A landscape with many valleys, sampled at points; each row gives a point and its height.
From any point a ball rolls to the lowest of the 6 points nearest to it. It stops when none of these is lower. Distance is the straight distance between rows; heights are no part of it.
vamiv: [-10   7 -10  16  11  28 -28  -8   9 -15  -8   5 -13 -15  -6 -11   0]  height 855
dalif: [  1  -1  -1  -6  -7 -10   3   1 -16   7   4   7   8   8   6  18  -4]  height 318
givav: [-19   9   8  21  -6  51 -29  -3  -7 -10   6 -14  -3 -23 -19 -18   5]  height 316
zapo: [  6  10   7  -2   0 -11   4   6 -11   9  14  10  10  17  19  16  -2]  height 198
Seban: [ -2  33  16  11  -5  -2  10  30 -15  21  22  -2  -2  13  20  11   5]  height 548
difu: [-21  37  17   5 -17  12   3  32 -17  18  30  -2   1   3   0   5   0]  height 709
serom: [ -9  13  -1   2  -2  13 -16   6  -4  -3  -4 -12 -25 -20  -3 -12   2]  height 77
Bolo: [ 11 -15  -2 -28  15 -27  19  -3  11   7  -4   2  15  30  11   2   8]  height 82
sol: [  2  19   9   8   0  -8   9  14 -14  16  21   6   2  15  23  16  -2]  height 334
sufo: [-20  22   6 -11 -20  10  -7  14 -12   8  22 -10 -14 -12 -12  -4  -5]  height 267
gir: [ -3  -1 -10  16  12  14 -28 -20  18 -22 -10  13  -3 -14  -3  -7  -5]  height 611
Zapa: [  8 -11   2 -26  18 -33  33  -3  19  20   4  13  19  31  19   3   8]  height 291
gom: [ 11 -11  -6  13   1  -3   1 -17  12  -9 -14   1   0 -14  -8  -4  -3]  height 388
tudev: [-22  31   7  -2 -15   9   4  23 -15  13  27   0   0   2  -4   5  -4]  height 587
kilig: [  7 -22 -11   9   7  -6 -13 -34  30 -24 -12   9   7  -1  -7 -14  -1]  height 465
sasob: [ 15 -35 -13  -3  16  -6  19  -7  12  -8 -29   3  11  15  -3  -3   2]  height 149
zar: [ 14 -35 -15   6  14  -1  19 -15  21 -10 -24   4   8   8  -8 -12   1]  height 359
kevo: [  2  -1  -6  18   7   8 -17 -16  17 -18 -10   6 -10 -17  -3  -8  -1]  height 493
pefe: [ 11  -2   6 -12   0 -18   6   0  -8   5  10   5  16  20  13  13   0]  height 188
burud: [ -7   4  -5  -1 -12  -4   1   2  -9   4  -3  -1 -14 -14  -3  10  -4]  height 264
Goga: [  2   2  -2   9   0   2  -5 -11   3  -4 -12   0 -17 -21  -3   1  -3]  height 413
fiz: [-18  18  -2  -5 -15   2   0  11 -15   9  14   0  -9  -6  -5   7  -4]  height 66
Dutak: [  8 -11  -3  10  -4  -6   4  -9   2  -5 -16   2  -4 -15  -6   4  -2]  height 335
mafi: [  9 -37 -25   3  16  -5   8 -33  34 -18 -16  11   6  11 -12 -15  -1]  height 531
vafe: [ 14 -32 -11   5   9  -3  18 -13  15  -8 -24   2  11   7  -8  -6   0]  height 243
Rem: [ -7  13  -1   2  -7  -7   2   7 -18  11  15   8   4  11  10  15  -4]  height 98
vut: [ -6  10  -3  10   5  18 -21  -1   2  -9  -6  -4 -20 -20  -4 -12   1]  height 800
mumor: [ 14   2  17 -12   6 -22  21   2   6  15  16   7  18  23  18   9  -1]  height 156
pafil: [-23  31  15 -11 -19  15  -7  17 -15   8  29  -9  -8 -10 -13  -1  -6]  height 458
lur: [  7 -15  -2   2  -7  -8   9  -4  -4  -2 -12   1   4  -8  -4   8  -3]  height 367
Tekag: [-11  21  16  -9 -15  19 -22  12 -17   3  19 -20 -14 -21 -10  -9  -4]  height 286
Sapag: [-13  19   7  -7 -12  13 -18  10  -8   0   9 -17 -21 -19 -10 -10   0]  height 260
zim: [-12  14   9   6  -7  34 -29   9 -13  -6   7 -20 -12 -24  -9 -22   3]  height 300
zab: [ 11 -13  -9  15   6  -5 -10 -26  24 -19 -13   8   4 -11  -6 -10  -3]  height 432
lir: [  5   1  -3  17   3   0  -6 -13  10 -10 -11   4 -12 -20  -2  -3  -3]  height 434
sop: [ 13  -7   7 -24  12 -29  25  -2  13  14   9   7  19  28  15   6   4]  height 168
bul: [-10  10   1  13   5  35 -28   1  -1 -12  -3  -7 -16 -18  -8 -16   3]  height 688
Sivet: [ 13 -27 -11  12   8  -5   8 -22  22 -13 -15   3   7  -1 -12  -8   1]  height 391
sinez: [ 12 -27  -4  -2   0  -7  11  -6   1  -5 -21  -2  11   4  -6   2   1]  height 193
betop: [-12  14  12  14  -6  43 -31   4 -11  -9   6 -16  -6 -26 -14 -20   4]  height 310
repe: [ 16 -29 -11 -22  14 -18  14  -2   6  -2 -20  -4   9  25   8   5   8]  height 100
sene: [ 15  -5   6 -17   8 -21  11  -1   1   7   7   6  18  28  12   9   1]  height 135
zal: [-11   8  -4  -3 -10   1  -1   2  -7   4  -1  -3 -17 -16  -4   4  -2]  height 238
zot: [ 13 -13   5 -22  11 -24  13  -1   6   4   2   2  15  29  10   7   2]  height 59
kip: [ 14 -27  -4 -12   5 -13   9  -1   1  -3 -17  -3  17  17   1   6   3]  height 132
moreg: [  8 -14  -1  -5  -5 -10   7  -2 -10   0  -9   3   8   0   1  13  -3]  height 37
Sipu: [ -4  -1  -5  -2 -11  -5   1   2 -16   5  -1   2   0  -4   2  13  -3]  height 340
Nok: [-15  12   1  -5 -12   4  -6   7  -8   4   6  -7 -21 -18  -5   0  -3]  height 208
Sukup: [-13  38  21  10  -9   6  10  42 -17  21  26  -5   2   7  12   5   8]  height 578
Vom: [ 16 -33 -14 -15  19 -17  17  -2  11  -5 -27   0   7  23   7  -1   7]  height 81
dufir: [ -9  24   3   8  -7  -1   6  19 -18  15  21   6   2  13  17  14   1]  height 89

Where does a ball stop that starts at each point below?
betop | serom
zab | moreg
mafi | Vom
Goga | fiz
kilig | moreg
Sivet | Vom
lir | moreg
kevo | moreg
